Points on a hilly landscape, in no order, each with its height.
From any point a ball rolls to the lowest of the 2 points nearest to it. It stops when none of these is lower. Distance is the straight distance between rows; heights are no part of it.
K558 h=56.6: [129 157 123  98 120 173 146 158 171 103 125  86 202 140  84 148 145 157
 129 139  69 126 112  96 191  49  62 165 164 133]
K402 h=11.4: [142 147 193 132 140 132  79 182 176  86  80 169 126 133 177 111 148 181
 167 148 130 103 140 110 133  81 161 138 131 122]
K364 h=66.8: [152 166 138 132 158 151 111 167 167 110 123 160 160 146 158 102 170 179
 148 136 107 132 138 141 143 120  90 183 136 155]
K217 h=53.8: [117 145 133  73 103 183 163 140 161 104 159  75 180 152 107 161 124 123
 155 130  66 156 122 101 178  47  86 139 139 109]
K255 h=31.4: [144  86  76 145 126 118 145  95 103 145 144 130 105 133 132 131 112 109
 139 106 149 131 109 126 130 159 110 106 119 155]
K806 h=71.2: [114 128  74 102 143 112 132 114 104 153 145 121 155 134  42  94 142 124
  32 126 108 130 103 189 107 195  88 168 154 124]
K412 h=50.0: [111  89 143 155 120 101 112  82 116 143 119 149  80  92 115 146 101  80
 123 116 163 129 139 125 115 129 187  81  99 129]
K702 h=67.7: [164 123 128 190 158 119 111 149 103  91  85 167 120 134 163  98 127 145
 172 133 161 128 134  81 115 153 163 111 105 157]
K265 h=19.7: [125 126  85 181 150 100 102 143  82 158  98 181 126 100  84 111 131 119
  96 150 154 129 149 136 118 240 144 144 119 151]
K462 h=62.5: [132 125 144  95 118 167 157 155 166  85 126 113  93 173 181 117 117 163
 181 112  98 123 132  97 121  51 141 104 113  75]
K750 h=35.3: [107  93 138  61 106 159 183  98 113 144 152  40 119 117 136 210 114  72
 115 113 116 175  75 132 146  76 123 112 131 123]
K63 h=39.8: [108 139 105 128  94 128 123 114 131 165 176 151 101 137 164 134  99 109
 142 121 138  90 114 129 104 146 136 116 127 111]
K66 h=66.0: [104 126 100  95 103 130 170 125 126 152 137  85 174 118  47 143 150 116
  74 151 132 139 122 144 164 153 101 144 153 152]
K419 h=23.4: [105  74 131 107 105 102 139 114 117 184 132 113 119  79  79 168 114  75
  69 161 159 148 125 157 162 176 148 126 147 153]
K68 h=61.7: [137 178 107 179 147 114  97 160 116 144 103 158 160 144 100  76 164 151
  69 166 129  92 138 135  96 208 124 144 163 119]
K527 h=34.7: [126 123 169 150 145  90  94 138 126 105  98 178 111  83 133 113 125 115
 148 125 151 138 168 134 123 120 184 131  99 132]
K384 h=69.4: [124 120  91 147 127 114 134 122 113 161 126 125 148 116  64 113 144 127
  37 130 134 122 151 166 121 214  95 146 152 131]
K849 h=45.5: [146 117 133 185 133 104 115  88 128 141 117 170  86 110 142 125 110 120
 156 125 166 113 151 118  95 169 162  80 109 128]
K820 h=50.6: [116  78 156 140 137  80  72  75 110 110 107 138  62  89 112 128  81  90
 119 103 162 148 136 142  98 101 196  95  83 115]
K149 h=73.0: [125 124 146 106 139 127 125 161 122 119 128 111 175  99 111 149 143 136
 124 109 113 159 127 135 180  81  82 185 131 153]
K774 h=71.0: [131 144 132 105 132 120 120 154 126 132 138 120 173 107  94 124 141 149
 110 125 115 137 142 163 162 133  63 186 150 132]
K839 h=37.9: [132 166 116 107 108 150 156 137 159 138 173 106 134 176 178 112 134 132
 152 141  85 107 123 117  97 100  85 144 143  88]
K183 h=64.6: [116 145  98  78 113 139 152 114 125 128 142  82 192 161  35 124 163 136
  73 148 101 132 107 148 142 138  73 153 173 136]
K450 h=21.7: [115 111 125  61  74 144 157  80 140 147 179  80 126 138 128 176  90  72
 105 120 107 131 135 148 139 119  82 129 172 108]
K507 h=60.0: [116 112 129  97 120 159 175 139 137  87 135  92 107 158 153 151 111 144
 175  84  92 142 121  96 145  53 128 104 105  93]
K930 h=38.0: [136 134 132 130 121 131 148 125 163 122 125 132 139 148 147 102 146 141
 150 135 145 135 162 124 138 127 124 114 149 134]
K262 h=54.9: [129 186 115 182 130 150 113 132 136 163 146 161 107 151 189  85 129 154
 131 150 143  81 109 124  73 189 141 109 143 108]
K888 h=57.2: [134 182  98 142 138 139 119 133 127 166 165 144 129 166 159  81 144 157
 122 144 122  85 110 143  73 177 109 141 141 110]
K64 h=51.1: [143 182 151 164 152 149  77 166 137 150 116 174 113 127 205  82 144 175
 156 170 154 108 129 131  96 189 161 116 139 124]
K500 h=50.2: [ 99 144 119  57  95 180 165 124 122 130 162  57 180 136  90 172 102 104
 112 118  80 158 105 115 162  80  67 146 161 115]
K645 h=5.4: [120 102 118 166 145  93 118 129  84 151  99 169 113  70  87 139 123  97
 113 127 172 153 154 132 142 191 167 134  99 169]
K898 h=42.4: [101  85 132  90 104 109 133  94 104 161 167 112  93 102 143 179  87  74
 118 107 142 139 104 161 142 118 143 116 119 128]
K475 h=60.2: [136 120 121 132 151 119 148 147 109  99 120 113 129 141 146 146 146 142
 166 100 130 134 114 106 149  95 124 137  98 154]
K449 h=29.4: [135 104 151 134 155 114  99 129 146  68 101 136  97 132 164  89 111 142
 170 106 138 136 135 109  97  66 192  99  74  99]
K713 h=23.7: [108 122 175  81 117 144 130 143 169  77 113 110 155 118 109 146 136 145
 142 114 122 147 144 129 172  50 155 131 123 139]
K370 h=30.7: [141 144 178 178 143 118  82 144 122 106  91 175  86 126 168 106 105 155
 178 145 152 110 135  83  87 126 208  73 100  93]
K460 h=62.3: [151 126 126 130 153 136 141 145 129  92 132 143 116 143 186 117 142 170
 195 107 114 129 128 118 130 102 120 129  85 136]
K583 h=39.6: [124 123 164 181 142  96  66 104 107 108  79 191  82 108 120 116  81 121
 169 132 162 137 129  96  76 132 221  70  81 111]
K570 h=17.5: [122 113  65 121 106 147 167  64 111 169 170  95 110 151 103 163 122  84
  71 102 109 110  94 156 116 149  85 117 147 142]
K853 h=45.9: [126  91 152 180 152  90  53  58 117 112  85 168  59  92 103 116  64 100
 132 115 163 138 125 113  68 118 214  65  65 115]
K191 h=55.5: [123  72 158 117 121 109 143  99 120  95 112  91  85 120 128 155 112 100
 127  93 147 141 134 116 127  73 152  82 108 112]
K31 h=16.8: [118  77 147 126 132  90 130 119  90 162 114 130 112  62  91 159 121  82
  94 132 168 168 131 144 157 155 159 133 114 161]
K185 h=74.2: [106 121 150  97 132 137 143 152 105 128 112  97 175  81  99 170 150 131
 102 110 141 159 118 149 189  93 119 159 125 169]
K10 h=73.1: [127 163 121  91 142 130 110 160 138 127 151 119 197 124  97 116 152 167
 108 133  67 113 107 151 154 104  46 211 153 121]
K224 h=61.2: [118 180 104 105 122 126 122 152 138 140 145 128 183 158  95  92 161 144
  90 156 104  86 115 151 117 156 106 167 162 114]
K660 h=25.3: [132  77  80 151 102 136 148  58 109 156 146 129  79 131 126 165 103  87
  94 108 137 112 107 134 129 154 114  85 138 153]
K84 h=24.9: [120 150  82 106 112 150 173  86 120 142 165  81 133 183 112 145 133 105
 105 111  85 105 108 136 100 128  74 125 145 112]
K368 h=42.6: [145 136 126 178 131 111 134 112 134 135 115 151 123 119 136 115 149 126
 124 129 161 126 172 130 113 164 139 109 128 141]
K988 h=64.5: [159 131 117 172 160 102  97 171  88 105  88 173 142 121 144 113 146 143
 145 133 142 127 144 102 128 163 131 168 121 165]
K65 h=19.5: [149 162 164 168 145 139  95 189 160 103  86 161 142 153 188 108 159 172
 158 162 121  80 120  94 133 120 155 136 137 135]
K966 h=58.4: [135 136 129 121 145 159 145 171 164  96 113 107 172 153 116 144 158 173
 153 128  73 123 109  95 184  59  80 155 139 144]
K362 h=59.3: [125 170  92 151 140 114 118 138 109 154 148 131 153 146 121  90 163 135
 100 138 117  90 117 145 102 171 107 150 143 119]
K455 h=57.9: [135  88 132 118 134 142 177 112 116  96 125  83 112 139 135 157 132 135
 156  81 118 162 127 109 152  67 118 100  94 115]
K965 h=35.9: [144  94 149 126 153 104 113 101 129  92 135 140  60 120 175 108  92 131
 177 104 142 132 134 122  90  92 178  94  68  96]
K374 h=62.2: [131 125 119 152 138 110 117 170  98 106  97 148 149 125 119 134 147 144
 133 114 144 134 132 111 154 121 127 146 119 173]
K221 h=41.8: [143 152 174 166 164 116  72 150 132 119  89 210 111  87 156  99 124 142
 152 153 159 139 181 135 110 165 177 135 114 127]
K510 h=63.9: [143 168 139 190 147 128  98 176 134 132  88 168 161 120 133  88 159 157
  87 168 149 109 170 124 122 187 140 152 158 131]
K934 h=28.5: [102  98 100 122 100 105 135 101 107 195 157 129 108 110  82 167 119  73
  79 157 142 111 110 169 141 198 141 113 149 142]
K511 h=69.9: [164  92 131 176 156 101 137 122  97  88  87 140 105 115 140 123 127 131
 165 116 161 131 138  78 119 118 163  94  77 147]
K447 h=29.5: [105  97 122  70  87 148 165  89 124 161 161  55 144 121  93 176 107  62
  62 139 128 138 102 137 153 128  94 133 176 132]
K327 h=64.7: [151 146 148 131 154 146 121 164 171  99 129 144 133 146 189 111 151 180
 178 112  90 132 126 123 142  79  89 161 120 132]
K501 h=42.5: [121 131  86 109 138 149 165 127 116 154 154  88 170 132  97 141 133 122
 111  96 101 185 101 153 153 120  66 156 131 158]
K551 h=40.3: [149 162 143 156 128 142 117 155 153 136 144 134 103 147 224  82 127 156
 177 155 131 104 120  99  90 110 135 121 127 100]
K998 h=62.9: [123 174 100  74 117 145 134 117 147 133 154  98 181 161  68  94 156 147
  81 143  82 106 110 157 108 146  71 160 176 101]
K208 h=67.6: [117 124 119 140 111 105 147 137 120 145 114 125 161 101  59 125 154 117
  79 156 157 132 158 134 151 172 122 137 152 156]
K670 h=39.1: [163 144 134 204 138 115  86 113 100 152 103 186  96 121 140 116 108 142
 151 145 154 107 145 103  82 220 148  97 125 117]
K689 h=28.3: [119 126 178 118 138 107 107 145 153  82 100 142 135 101 117 126 152 132
 147 128 133 134 152 130 154  68 174 140 102 144]
K276 h=28.7: [100 115 153  69  90 155 164 109 162 108 134  91 149 118  95 154 117 119
 117 109 133 171 153 134 165  73 131 115 137 132]
K635 h=53.5: [117  78 156 106 137  88 110  87 123  86  92 107  81 114 110 121 106 111
 129 104 155 163 141 143 111  64 182  91  87 115]
K989 h=29.8: [142 143 114 205 148 120  89 141 108 164  88 203 119  96 119 103 117 139
 113 158 158 127 166 128 102 252 161 121 128 133]
K320 h=44.7: [ 96 105 137 103  86 126 122 106 146 147 179 138  84 118 155 144  79  87
 125  99 134 113 133 149 114 104 144 117 123 103]
K694 h=25.4: [141 167 145 140 125 131 117 175 134 112 115 135 150 168 163 122 158 175
 155 158 119  65 116  93 131 127 132 131 153 119]
K329 h=47.2: [140 159 164 146 155 131  84 159 153 134 119 186 114 114 189  82 143 159
 165 160 153 135 155 141 115 152 161 138 135 134]
K436 h=37.2: [132 116  79 130 138 117 148 124  95 147 152 116 143 139 108 123 131 115
 115 108 131 154 106 145 135 155  90 146 127 164]
K663 h=46.5: [114 130 112  84 124 163 161 115 109 145 151  60 183 130  70 164 128 110
 103 118  88 191  86 132 172 102  57 146 152 149]
K927 h=29.3: [125 103 122  82  93 143 178  87 129 140 168  67 103 145 142 189 100  71
 131 111 101 137 110 132 132  90  95 111 136 104]
K46 h=38.6: [104  86 149  70 111 122 154 109 100 146 136  65 117 104 121 192 110  82
 115 125 149 164  81 143 150  97 148 116 128 141]
K603 h=33.9: [112 122 126 106  91 138 154 116 154 130 138 125 145 129 117 128 123 116
 127 125 143 140 155 142 150 126 132 117 139 137]
K497 h=33.3: [141 175 125 121 114 169 150 145 158 133 156 106 113 183 202  98 144 163
 160 154 110  89 118 108  89 123 107 117 152  86]
K379 h=21.5: [145 130 174 159 149 121  92 159 147  78  83 153 101 137 181 101 127 162
 171 133 134 106 137  92 106  73 188  97 103  95]
K442 h=34.4: [105 124  89 146 108 102 115 112 104 188 165 158 105 116 117 137 102 104
 112 127 129  92 116 155 111 196 142 127 130 123]
K770 h=42.3: [152  86 116 122 123 131 150  94 136 106 148 126  67 152 187 117  96 144
 182 110 134 115 123 106 105 108 147  75 102  91]
K439 h=31.7: [123 170  94  87  98 177 183 114 151 126 184  85 137 194 143 142 131 112
 143 123  62 113 119 121 103 111  78 133 141  90]
K25 h=68.7: [150 147 143 125 153 126 104 177 149 114 101 162 175 120 118 112 163 166
 119 138 111 134 162 150 159 150  88 202 140 156]

Two balls start at each pair of points below. Name the first point that both come to, or write never.
K320 / K898 | never
K663 / K66 | never
K412 / K368 | never

Where does a ball stop that starts at each point below?
K384 | K713
K806 | K713
K966 | K570
K888 | K713

Call two points neighbours if one is among the 2 nearest of the other. Go from one point of each pair to the other, from neighbour to neighbour, staying as low as possible. Name the highest point that can't be avoided.
K713 / K402 | K820
K570 / K497 | K839
K713 / K645 | K849
K645 / K450 | K320
